Each row is a point on a tangle of strands that fork, close into loops and nearly touch. The rows are in no order.
Two points are linked if the straight distance between their rows is under 93.4. Some points are linked to none.
Safus: [-12   6  13 -21  -9  29   8 -22 -20  14 -39 -18  45  -8 -30 -36  13   3
  -8  -8 -18  32  -4   5 -22   0   8 -19 -51   7 -20]
gezi: [-29  18  -8  -3 -24  43  21  -4  14  -7 -20 -10 -30 -42  -8 -33   4   0
  27  16 -17 -24 -13   9 -54  30 -30 -23 -14 -16 -30]
fomun: [ 48   5  -8 -21  24 -33 -16 -17 -30   6 -44 -36  22   0   3  47 -11  30
  29  -3 -21 -25  13 -30  45  32  -2  -5 -17  -6  13]
pezo: [ 13 -10 -10 -20  21 -47   1  16 -12  -5  52  25  -5  20  -8  43  -3   6
 -20  -8 -12 -15   9  10  31  -9   8  18  33  14  37]
Tuvu: [ 25 -11  -6   1  15   9  -4 -29 -11  26  -3   3  21  -7  -7  -4   2   2
 -12   6  -8  22  35 -26  20  -8  59 -12  14  29 -28]
zifos: [-55  28  -7  -3   0   7  27   8  30 -14 -23  15 -25 -27 -33 -25   6 -47
  15  24 -15 -46 -32   8 -51   7 -40 -28  14 -38  30]
Nune: [-45  -5  37  33   5  19   5 -11   3 -17  23  16   2   2  33 -39   1   2
 -23  14  13  19 -11  17 -45  17  -6  16   5  10 -27]
tefun: [ -2   2  10  10  15  -7  -5  16  22   7  25  -1  -2   9  11   6   2  -1
 -34 -18  27  17 -28  29  12 -17   4  51   5   1  30]
gagi: [  6  -8   7  24 -10  15   2 -16   6   1  31  20  -9 -10  19 -27  -9   2
  -1  13  11  17  15 -23 -11   0  23  10  27  16 -42]
Buk: [ 20  30 -23 -22 -20  -1  25   2  17   4  28  -6 -38 -51 -27 -29 -19 -21
  32  19 -13  -9   1   1   2   7 -11 -39 -18 -11 -43]
pufu: [ 18   5  -3 -19  33 -22  -5  -8   0  17 -52  -4  17  19 -46  49  -2  12
 -32  -2 -22  -1  54 -12  17  13  56  -6  19  49  20]
fino: [  7 -16   0 -30  -7  -8   2   0 -18  -5 -25  -6   8  27  -5  38   9  28
   2 -18 -25 -17  11   6  -8 -25   1  17   4   3  32]
Dul: [ 28   3 -30   3  12  -8  -7  22  -4 -27   7 -12 -44 -16   9  72 -40  19
   2  -8  11 -11  20  -3  33   5  12  27  28  37 -29]
pum: [-52   2  34  48  23  28 -18  28  -6  19  -4  25  16  24  25 -20  19 -36
 -44   4 -11  12   0  17 -49 -25   1  -5 -34 -17  -3]
bol: [ -6  -3  -7  33 -18  43   5  19   3   5 -19 -23 -12 -28  -8 -31  26 -29
  12   2 -34   4  16 -18 -39   3   9 -28 -19   3 -16]
Vupe: [ 25  14  -2 -16 -22  -9  -8 -30 -13  -2 -21  -6  20  -9  15  -3  -5  23
  44   0  17  -1  -4 -11  34  16 -21   2 -19 -30 -11]
Fulel: [-48 -10  34  43  33   8 -15  32  10  10  11  30  18  42  32 -26  14 -37
 -33   3   3  15  -5  -2 -30 -19   6   9  -3 -14  22]
gune: [-26  28 -17   0 -28  11  12  11  22 -18 -12 -12 -36 -27 -21 -21   2 -23
  46  16  -5 -38 -26  15 -35  19 -43 -39   0 -32   5]
Talot: [ 17  -8 -14  50   6  19 -18  33  31   1  -5 -27 -34 -13  13   6   7 -38
  23  -1   9  -1   8 -13   3  -8   7  -1  11  -6  27]
rez: [-10  12  12 -27   1  -8   9   1   9  38 -29  -8  40  13 -46 -28  10 -31
  10   7 -16   8   4   2  -3 -18   8 -45 -34 -17  24]
giti: [ 12  20   5 -40 -17  -6  -1 -39 -13   6 -19   0  51  -7   2 -27  -8  16
  32   1   7 -11  -5   1  30  20 -15  -1 -36 -32  -4]
ziza: [-13  -1  12 -15   0   6   5 -20  -5  38 -34   0  50   6 -41 -38  14 -25
   2  11 -22  20  22 -13 -26  -7  23 -42 -27   1 -17]
Bora: [-11  -8   1   4 -15  -6   7  22   9   5  23   3   1  11 -22 -16  14 -35
   2 -17 -12  -1   5   7 -19 -24 -10 -15   6  -8  28]
pif: [-17  12  19 -21  -5 -21   3  16  19  10  51  12  -3  15 -34   2   7 -22
 -39 -22  12  11 -57  42  -6 -11 -26   0 -14 -13  41]
Belu: [-10 -18  12  -9   1  35  -1   7 -27  14 -38 -25  31  13 -16  -5  24   1
 -24 -13 -21  28 -10   7 -34 -31   9  -9 -45  12  -1]
Lif: [-18  36   7 -35 -20  12   8 -36  -7   8 -24  13  37  -5  -8 -41   4   5
  21   6   1   1 -14  27  -3   3 -20   7 -37 -37  -6]
kib: [ -6  -7  18  -9 -33 -18  12 -37 -18  -7  23  37  11  17  23   7  -7  42
  -7  11  22 -14 -15  18  16   1   0  25  16  -9  10]
rud: [ 32  23 -13   4 -16  -5 -20 -13   3  -8 -18 -16   3 -12  34  -1  -6  13
  54   7  20  -7  -2 -18  30  25 -36 -10 -19 -49 -17]
zivad: [ 24  -1   1   0  39   1 -15 -15  -2  36 -50 -21  21   4 -19  13   2   1
 -18  -3  -5  20  46 -30  15   9  60 -16  18  43   0]
tanev: [-54   8  29  16   0  27   5 -15  -4  -3   0  18  10  -4  17 -51   2  -4
 -22  18  -2   7 -10  26 -63  13 -14   7 -14  -9 -41]
Kage: [-14 -11  24  48   7  17 -16  -1   1  -2  17  14   2   1  36 -33   2  -1
 -14  10   9  23  12 -11 -18   1  17  24  18   8 -26]
Lef: [  2 -20 -13 -23 -28  -7  32 -15 -25   0  38  22  13  -4 -19  -3   2  24
 -20 -12  -7   8   9  -2  10 -10  10 -13   9  20 -15]
logig: [ -5 -20   3  11 -43  35  -6 -15 -13 -28 -18  -7 -16  -7  37   4  -6  48
  25   8  18   3  -2 -11 -24  11  -8  -9   7   5 -38]
nipi: [ 19 -11   0 -19  19  11  -8  -1   2  11 -35 -28   8   7  -3  26   9  13
 -12 -20 -12  11  16   0   7 -11  18  25 -11  16  10]
Gipek: [ 37  14 -20 -12   0   4 -10  17 -13  -1 -30 -71   4 -17  -2  28  10   7
  28 -26  -3  -1 -13  -9  36  19 -30   1 -31  -7   5]
lek: [-16 -27   9 -31  -2  -5  11  -3 -18  -8  -8  20  14  45   3  35  10  33
 -25 -26 -19 -20   8   5 -21 -22  -5  14  14   9  26]
Vud: [-10   9  -7  17 -28  49   5   4   7  -4 -28 -24 -24 -43 -12 -30  11 -12
  19   7 -28  -5  -1  -6 -40  23 -22 -32 -35  -6 -26]
Zurop: [ 24  11  -8   9  -5  -7   2 -26  18  19  44  28  -8 -29  -4 -30 -13  -9
   7  20  15  15  30 -26  25  -2  31   3  11   3 -46]
Notun: [ 54  13 -21   5  18 -28 -26  -4  -1  -5  -2  -4 -21 -16  26  28 -26  17
  28  10  33  -4   4  -9  56   4   5  32   7 -16  -9]
vaber: [-69  14  10   8  -1  16  25  19  30  -2   5  17 -21  -8 -29 -22  13 -49
 -17   4 -29 -31 -26  14 -60   4 -27 -28   8 -14  17]
Posor: [-41  -2   6  28  -9  12  14  26  20  -1  14   5 -12   3 -14 -28  17 -37
  -7 -10 -14 -15 -15   0 -44  -5 -21 -21   6  -6  19]
Dazef: [ 18  -2 -13  -3  31   9 -13  21  14  12 -31 -40   4   0  -7  28   7 -16
 -11 -20  -5  10   2  11  18 -18   7  30 -18   7  28]
Kan: [ 48  17 -14 -13  27 -21  -6 -27 -11  -4 -18  12   2 -13  -3  49 -23  18
 -15  20   3 -15  40  -8  68   8  40  23  13  25 -13]
mafo: [ 52   7 -28 -25  22 -28  -4   3 -31   3 -37 -64   3 -18 -21  36  -7  12
  24 -13  -8   1   0 -23  48  27   7 -11 -18  16  -8]
Zikil: [ 12  -4  -3  19 -15 -38 -20   2   3 -26   3  -3 -42   8  23  16 -19   7
  60  23  27 -13 -13 -19  13  14 -27 -18  27 -31  12]
Dozas: [-45  17  10   0 -14  37  28 -15   6  -5  -7  12   0 -21  -3 -54  -4   3
  -2  25 -15  -3  -8  19 -63  17 -24 -10  -7 -15 -36]
kuf: [-21  19  12 -27 -22  38  12 -27 -14   0 -42 -14  28 -10  -8 -39  13  12
   9  -9  -5  10 -23  23 -23   6 -15   3 -47 -14 -17]
zonun: [-29 -10  28  28  18  39 -19  21 -15  14 -32  -3  20  14  13 -18  30 -18
 -42  -7 -13  27  -9  21 -45 -24   4   2 -46  -5  -7]
fod: [ 26   4 -10   1  15   5 -21  27   3   1 -30 -55 -19 -12   5  30  16  -4
   7 -23  10  -5 -32  18  27   0 -24  30 -19 -11  37]
bobol: [ 16  -6 -21   1  12 -28   2  14 -16 -38  38   1 -39  -4   4  66 -36  42
  -7  -5  11 -21  10   2  31  11  -2  26  36  36  -8]
gotim: [  3  -4  25   1  21  -9  -7 -11   6   8  17  13  -7  16  35  12 -14  23
 -30  -8  34  21 -23  19  27  -5  12  67  11   5  11]
norus: [ 40   6 -19  15  24 -17 -38  23  18 -12  -8 -26 -40  -6  35  43 -24  -1
  33   3  26  -7  -2   2  37  15  -9  35  19 -11  23]
ful: [ 34  18  -6 -15  28 -35   0 -13 -11  10 -32   9   5   7 -27  53  -9  12
 -21  13 -18 -21  59  -7  38  14  48  13  15  36  14]
gog: [ 50   8 -20  -2  22 -14 -10 -21 -10  -4  -7   6  -4 -16  25  40 -30  24
  10  18  25  -5  21 -16  72   3  27  27   6   7 -33]
gidi: [ 18 -11 -20  38  -3  24  -9  24  17   9 -15 -28 -14 -23 -14  -9  21 -30
  18   2 -11   8  18 -16  -9  -8  14 -12  -6  -1  -2]
kolo: [ -2   7  14   0   4 -27  -6  22  15   3  41   3 -12  15 -16   8   6 -27
 -25 -18  18  13 -46  35  13 -21 -13  26  -2 -10  37]
Vuzir: [-24 -21  24   7  -8  20  -2  -5  -8  -9 -27   0   7  31  36  -7  14  13
   7   0   2  -2  -1   0 -44 -11 -15  16  19   1  14]
fiti: [ 10   3  20 -28   1 -17  -1 -36 -15   5 -10  23  15  10  19  23 -11  40
 -19  -1  24  -5 -16  21  37 -13   8  53  -5 -19  18]
zet: [-69 -33  19   5  -2   0  10  11   2 -21  27  14  18  43  11 -21  11  -3
 -34 -16  -3  10 -35  20 -42   9 -38 -14   3  28  22]
visu: [-14  -9   1 -27 -16 -10  21  -5  -5   5  53  21  17   1 -21 -13   3   7
 -34 -12  -4  21 -13  21   1 -14   0   4  -5   7 -10]
nev: [ 19  14   3  -6  10  -6   0 -50  -3  30  11  26  24 -15  -8 -19  -5   3
 -15  17  11  31  22 -18  40   1  51   1   6   5 -29]
rozek: [-33  -1   3 -45 -17 -16  19  15   6   6  54  28  17  30 -37   2   8   3
 -32 -30  -6  15 -48  39  -6 -13 -26 -10  -9  -8  19]
pado: [-45 -39  12  11  40  -5  -9  32  14 -19  34  25   6  57  16 -10  14 -12
 -33 -20   4  11 -24   0 -19  -5 -21 -10  20  33  39]
zuzi: [ -7  13 -17  -1 -19  -2  32  20  32  -3  45   6 -47 -34 -20 -22 -17 -23
  24  18 -12 -19   1  -3 -26   4 -19 -46  15  -5 -30]
Detu: [ -1 -27 -19 -18  10 -34   5  21 -16   1  56  32   7  36 -12  14   9  -7
 -17 -16  -9 -13   7  -1  17 -18   7 -12  32  13  38]
zad: [ 35  11  -6  11  22  20 -12 -16   6  13 -33 -37  24 -25  21   0   4   4
  -1  -7  15  12   4 -28  46  23  11  20 -25   6 -24]
rezin: [ 12 -12 -11  11 -45  -5  -5 -10  -7 -32  -4   6 -20 -14  22   2 -19  43
  46  20  19  -2   7 -24 -12   9  -7 -30  15  -6 -43]
gabu: [-45 -19  17  38  32   2 -16  45  17  -3  26  25   6  44  14 -17  19 -50
 -34 -15   6   3 -20 -11 -23 -24  -8  -4  20  -5  51]
zuv: [ 36  21 -24  -1  -7  -8   8 -12  16  12  20  -7 -12 -36 -21 -31 -13 -20
  36  14   0   8  27 -22  27  13  18 -37 -14  -3 -40]
nidod: [ 17 -16 -16  -7 -38 -23  19 -12 -32 -24  31  34   1   9   6  13 -11  28
   3  12 -13 -28  25 -19   7 -10  10 -18  34   8 -10]
Vuz: [ -6 -16  -7   2   9 -15   4  29  10   8  38  15   6  23  -8 -12  10 -36
  -7 -14 -10   9  14  -9  -4 -29  10 -11  28   9  21]
gipu: [ 26 -10 -17  35  15  -6 -30  34  34 -12   0 -24 -38   3  24  29  -4 -26
  27   7  25  -7   4 -11  13  -1   3  12  31  -8  31]
fitof: [-12 -20  15   4 -25  13  -2  -8   0 -14 -11 -12  -5   6  22  -1   1  22
  19  -7  11  -1 -14   2 -22   1 -19  15   6   4   6]
Nonov: [ 20 -10 -11 -15   7 -40  11   6 -22 -23  43  15 -28   9   2  48 -22  28
 -13  -3  16 -22   1   8  32   7  -3  21  33  13  17]
lov: [ 17  -9  -9   3 -47 -15  13 -29 -22 -23  20  30  -8  -6  16  10 -19  39
  20  28  13 -17  23 -21  10  -3   5 -22  31   4 -28]

A fork is a point with three links, a tip a point with one. Leave the first point through the second and follow the links. Name the first fork or tip that comes.
nidod, Lef: kib
Safus, Belu: zet
Dozas, tanev: Zurop
Notun, norus: gezi
visu, Lef: Vuzir

A tip is a point with one link. Name the tips that can be reached along the links from each point below, in the order of the rows.
Nune: Dul, zuzi
zonun: rez, rud, zet
Gipek: fomun, lek
fiti: kib, Vuzir
